Each row is a point on a tangle of strands that fork and nearly touch. The rows are in no order.
(in the rows, 128 means zero)
Two points are linked if the straight distance between their rows is under 122. Some points are linked to none.
J376: [115 155  82  93 158 133 153 137 122 117 142  86 107 172  90  93 109 121
 133 152 140 122 138 129 125  64 134 129  85 135 153 140 158  76 128 136
 158]
J977: [199 110  98 146 176 179  68 154 166  72 118 121 143 134  91 100 159 115
  86 155 121 113 171 105 102 131  98 150 101 106 112 100 121 123 144 164
  65]
J471: [126 127 131 116 144 137 123 152 150 110 124 131  97 100 106  88 127 122
 106 158 145 121 142 136 103 131 119 142  90 122 132 106 112 113 184 129
 102]
J380: [144 153 151 170 119 131 172 137 116  70 102 107 125 142 153   7 116 142
 128 125 132 109 135 120 118 156 143 137 113  67  76 121 192 180 153 142
 190]
J728: [148 124  83 128 179 158 130 138 138 139 127 119 146 165  80 112 139 128
 130  99 129 135 130 124  90  96 108 184 106 162 129 160 130  77  84 132
  79]
J627: [138 147  74 147 154 135 140 119 101 121 126  95 146 190  86  70 140 128
 139 114 101 129 136 108 131  91 121 146 130 114 127 149 198 104  93 134
 126]
J302: [138 131 148 107 150 123 117 168 155 103 130 142 101  79 108  85 132 132
  91 206 144 103 157 132  78 145 120 114  63 122  93  80  89 119 208 138
  85]
J254: [121 110 117 125 151 155 128 117 135 143 141 134 127 157 103 157 140 132
 130  96 129 139 121 141 109 102 109 179 139 170 152 165 106  96  89 128
  97]
J305: [112 138 106 106 168 135 149 129 129 134 158  96  92 179  73 120 131 136
 140 125 138 133 129 152  87  75 122 156  90 123 163 155 139  70 121 126
 142]
J913: [136 127 185 132  66  79 124 150 127 116 131 151 136  47 159 188 107 138
 102 117 150 125  90 107 146 181 144  91 124 150 133 120  64 156 115  85
 137]
J704: [131 131  87  89 133 145 129 122 109 154 138 116 156 169 115 198 116 112
 181 101 147 144 123 110 150  66 159 107 144 204 156 173 145  85  72 129
 158]
J667: [162  82  95  71 146 162 102 127 142 104 131 149 160 126 144 149 117 126
  93 149 142  96 142 122 154 150 133 148 120 209 103  90  86  95 108 153
  67]
J403: [108 138 107 144 114 140 144 102  93 163 146 113 125 203  94 132 133 120
 186  90 112 143 110 133 111 103 143 132 160 129 154 206 152 106 109 117
 176]
J933: [117 146 117 155  79 128 125 106  72 144 123 146 158 137 150 109 127 101
 190 108 101 131 121 112 142 132 148  97 197 150 144 174 154 148 121 118
 165]
J862: [151 144  73 148 181 141 121 130 120 109 113 104 149 184  73  74 155 133
 130 109 109 137 133 109  92 101 112 168 109 110 129 151 176  98  79 134
  98]
J326: [ 88 126 146 145 139 146 141 114 150 172 149 118  82 158  98 178 157 136
 130 106 117 157 111 184  91 121  89 163 121  86 172 159 115 117 118 121
 135]
J818: [119 140 185 152  67 110 121  99 130 187 161 135 110 119 143 209 137 131
 134 106 123 188 124 135 124 159 123 130 154 117 176 144 116 154 104 116
 160]
J478: [ 88 130 170 166 109 137 144 115 138 172 139 128  85 146 114 157 156 136
 133  99 117 167 106 177  94 144  87 161 135  68 170 155 119 149 130 112
 140]
J914: [128 152 122 164  80 106 174 123  91 116 103 122 176  92 176  59 119 127
 161 116 118 113 125  86 200 133 161  77 167 129  70 133 183 193 155 118
 187]
J495: [127 132 103 165 126 143 131 105  97 140 109 148 156 161 115 122 132 114
 174  86 100 125 129 127 112 119 106 134 182 172 141 166 149 124  87 120
  96]
J219: [116 137 143 155  88 129 124  94 101 183 168 123 118 186 114 176 144 123
 191  97 115 162 115 126 109 127 154 128 181 117 173 194 135 125 115 123
 172]
J188: [192  96  92 117 160 170  84 139 155  91 123 136 142 126 111 111 141 107
  82 167 132 111 166  93 140 140 112 145 100 148 105  83 107 117 148 161
  69]
J506: [144 104 106  54 152 139 107 143 139 120 130 148 127 129 125 146 107 121
  97 164 152 105 127 133 151 125 137 132 105 194 118 103  86  89 137 154
 102]
J614: [116 119 184 180 121 116 146 163 150  88 101 128 119  66 119  98 148 117
 131  91 170 105 130 111  91 191 104 138 120  85 109 118 122 166 185  98
 116]
J577: [100 122 151  97 134 126 136 143 139 138 141 144  82 105 109 134 117 132
 109 165 145 123 129 157 108 117 125 126 100 131 144 116  94 105 164 125
 118]
J276: [114 148  67  85 140  97 139 129 115 120 118 105 155  92 154  96 109 124
 116 180 132 122 140  93 243  74 164  76  89 127  98  79 163 139 165 145
 169]
J901: [132 115 168  73 110 136 118 123 161 165 163 149 110  96 179 250 116 157
  86 139 137 163 118 169 128 154 131 139 140 138 146  98  80 119  81 133
 127]
J903: [128 113 138  47 107 103 104 151 136 124 133 164 126  91 183 196  91 144
  85 156 161  99  95 144 160 164 164  97 103 187  99  78  44 109 128 133
 115]
J233: [124 115 114  35 124 120  92 135 124 123 131 160 152 125 195 207  86 135
 104 148 161  96  96 138 177 154 173  91 110 203 111  77  53  94 107 148
 132]
J610: [117 142  72  81 135 109 125 138 113 115 111 119 156 106 141 113 105 107
 123 175 136 112 134  98 228  90 154  74  90 166 117  77 139 119 149 145
 154]
J816: [148 137  69 150 157 115 126 106 108 128 108  87 168 156 110  65 133 137
 132 137  80 127 149  87 175  70 121 117 157  98 103 127 213 140  99 141
 119]
J140: [124 166 115 118 149 124 156 140 124  92 136  96 105 149 125  38 102 140
 121 172 123 114 142 139 110  92 153 124  85  88 126 114 178 118 166 141
 170]
J673: [119 135 120 155  96 129 118  96  90 148 121 146 160 144 147 137 124 106
 181  99  94 129 124 124 126 117 134 103 197 181 157 175 139 130  98 119
 138]
J435: [ 96 127 137 180 151 142 135 109 129 130 105 126 119 174  98  87 174 124
 162  69 114 128 117 138  72 167  99 175 154  79 141 153 136 146 136 121
 113]
J392: [118 151 153 175  96 138 165 120 102 125 114 135 132 164 147  51 129 122
 181 108 114 124 112 125 113 171 153 138 167  75  93 175 167 181 145 120
 203]
J856: [126 131  78 109 151 115 147 112 111 124 126  70 154 145 128  69 117 138
 119 157 100 135 146  83 207  54 152 110 123  99 109 110 210 134 126 148
 162]
J918: [144 101 189 125  76 102 123 137 146 112 126 152 147  46 182 203 131 143
  87  97 150 132 100 123 124 192 120 120 145 142 116  97  52 150  99  87
 113]
J198: [121  96 191 192 113 127 137 150 147  96  98 137 129  58 131 135 156 109
 133  75 165 113 123 118 100 199  87 142 143 101 108 122 112 162 165  92
  97]
J69: [137 164 130 132 135 121 156 147 124  74 129 100 111 134 145  17 105 152
 113 164 125 116 137 136 117 112 150 127  85  66  96 110 191 150 175 147
 186]
J128: [120 123 118 104 103 129 103 119 115 132 131 144 145 128 154 176  98 121
 146 112 139 130 114 122 162 113 157 114 152 200 164 135 106 108  97 125
 135]
J883: [113  93 148 121 126 144 123 115 149 154 148 145 118 135 127 185 130 128
 123 103 130 143 110 149 118 122 115 164 149 157 165 142  91 112  93 125
 106]
J694: [185 103  71 120 145 138  94 133 124  95 112 137 154 108 128 113 134  99
  96 166 128 105 158  98 196 120 124 104 118 163 101  68 131 133 124 153
  76]
J292: [119 141 147 178 115 136 165 122 104  98 100 123 122 158 141  28 126 130
 154 100 122 117 126 122 106 164 138 146 145  68  91 149 185 175 149 126
 184]
J279: [125 143 162 156  66 110 111  87 106 200 171 130 115 157 139 187 142 129
 166 100 113 177 121 123 112 140 145 127 174 125 177 173 122 145 112 118
 172]
J586: [104 158 113  94 155 129 157 146 125 112 151 106  89 137 119  69  94 136
 134 182 131 109 148 155 106  80 153 105  85 109 137 127 153 100 170 137
 155]
J271: [104 133 168  96 130 114 131 144 149 162 157 152  66  97 129 199 103 139
 105 165 139 142 128 175 118 116 134 103 115 132 144 118  89 120 133 120
 129]
J94: [111 114 152  97 116 135 118 120 151 169 156 143  96 122 140 214 116 137
 117 126 138 158 114 157 130 122 133 137 132 145 164 131  81 110 102 126
 135]
J603: [197 100  66 145 170  90  93 110 144 138  94 104 185  98 124 147 122 130
 118 155  76  96 169  96 197  58 111  81 155 131  91  99 170 135  92 143
  50]
J763: [118 120 124  63 153 132 125 149 148 143 143 136  94 132 111 151 109 124
  93 174 151 111 139 154 116 106 127 123  95 174 129 112  83  77 149 147
 106]
J938: [146 110 153  90 126 132 115 160 153 108 128 162 110  74 122 132 128 128
  72 181 154  94 138 138 117 167 118 112  75 155  75  77  61 121 190 130
  82]
J585: [192  89  63 112 159 116  86 116 132 115 101 116 178 105 134 132 129 109
  99 172  96 107 169  91 221  91 128  87 133 147  85  60 139 134 101 149
  57]
J84: [ 92 143 191 178 104 120 152 118 137 163 134 133  87 116 124 152 152 133
 143 112 119 158 109 168  93 159 103 147 130  45 154 157 138 177 142 106
 161]
J924: [112 145  86 104 136 106 162 119 111 125 125  83 146 133 155  68 106 145
 120 167 117 130 151  96 221  55 169  87 112 102 105  99 192 151 162 148
 185]
J490: [122 120 130  78  97 124  89 123 126 134 136 153 146 120 184 205  94 133
 129 121 149 129 102 121 161 132 173  99 136 203 151 110  74 108  94 128
 141]
J643: [123 138 200 164  71 104 122 116 131 169 144 144 118  78 149 200 140 131
 116 110 126 170 108 132 114 177 110 132 147 107 164 134 107 169 107 106
 145]
J727: [ 86 142 199 166 124 109 166 142 148 122 124 128  78  83 125 117 148 145
 130 122 135 132 106 158  71 160 103 144 105  37 130 146 139 167 172  97
 142]
J723: [155 122 117 153 181 158  87 140 164  79 107 113 124 150  88  81 162 127
 103 126 130 134 153 114  77 151  92 174  97  90 131 112 126 122 167 148
  76]
J754: [159 128 105 189 188 153  93 136 140  84  92 116 143 170  94  74 171 126
 128  95 109 117 167 117  75 155  95 162 132  84 122 129 157 139 132 148
  71]
J409: [115 143 132 166  76 139 150 107  79 144 137 135 141 161 151  82 126 112
 195 111 106 138 113 118 129 144 162 118 189 109 119 190 167 162 129 119
 206]
J60: [151 137  60 127 149 118 130 113 104 146  94 115 188 142 110 122 122 126
 153 130  95 124 146 102 161  64 110 109 149 179 116 136 180 113  65 136
  88]
J341: [118 110 199 177  88 121 123 122 140 127 120 154 133  63 152 170 156 112
 125  80 140 146 113 134  99 178  92 148 164 117 136 124  91 168 121 102
 111]
J365: [144 108 161  71 109 103 129 164 142 113 122 163 123  75 145 165 112 142
  74 169 156  94 114 142 132 186 136 101  95 168  65  77  47 118 168 121
  88]
J683: [108 132  99 100 120 135 116 120 109 137 134 128 144 150 137 175 100 108
 167 118 142 134 121 115 172  85 158 100 141 195 157 150 131  99  98 131
 160]
J463: [104 133 193 147 121 106 162 167 148 108 121 140  94  56 124 106 118 137
 119 136 156 112 109 135  92 156 113 118 100  77 119 134 119 154 183  91
 131]
J760: [ 96 132 125 124 155 138 153 124 142 162 158 106  80 177  81 146 143 147
 134 110 129 147 112 176  83  92 104 165 104  98 164 165 123  91 128 115
 136]
J831: [115 138 125 182 169 138 123 119 130  94  96 116 128 180 100  49 171 133
 146  79 114 120 145 127  68 177 111 167 135  63 124 143 169 146 141 139
 109]
J297: [115 123 117 182 137 138 136 108 108 138 115 139 137 177 105  89 148 111
 176  79 110 128 119 135  90 143 101 160 171 121 141 170 142 134 116 124
 109]
J547: [144 120 185  89  82 110 114 127 151 152 155 155 132  68 200 235 118 160
  73 129 133 155 108 149 126 181 124 124 144 133 134  83  64 141  75 111
 126]

A fork is a point with three links, a tip a point with one. Leave the first point through the second and follow the links. Name the first fork or tip that comes.
J683 / J128 -> J577
J727 / J463 -> J403
J903 / J233 -> J704
J862 / J728 -> J94
J673 / J495 -> J603
J883 / J254 -> J610

Follow the links from the first point to the second, and from the first to the third. Name the last point that the two ways share.
J938 / J254 / J918 -> J94
J862 / J506 / J302 -> J577
J667 / J918 / J862 -> J94
J506 / J816 / J490 -> J577

A fork is a point with three links. Follow the links from the first point to the second and name the forks in between, in order.
J365 / J506 -> J577
J903 / J913 -> J577 > J94
J577 / J276 -> J94
J856 / J302 -> J94 > J577

Name the points in between on the shortest way along the links from the first point to the second, in order.
J723 / J495 -> J754 > J831 > J435 > J297
J903 / J918 -> J365 > J938 > J302 > J471 > J577 > J271 > J94 > J901 > J547
J341 / J84 -> J198 > J614 > J463 > J727
J403 / J727 -> J219 > J279 > J818 > J643 > J341 > J198 > J614 > J463
J901 / J924 -> J94 > J883 > J254 > J728 > J862 > J627 > J816 > J856
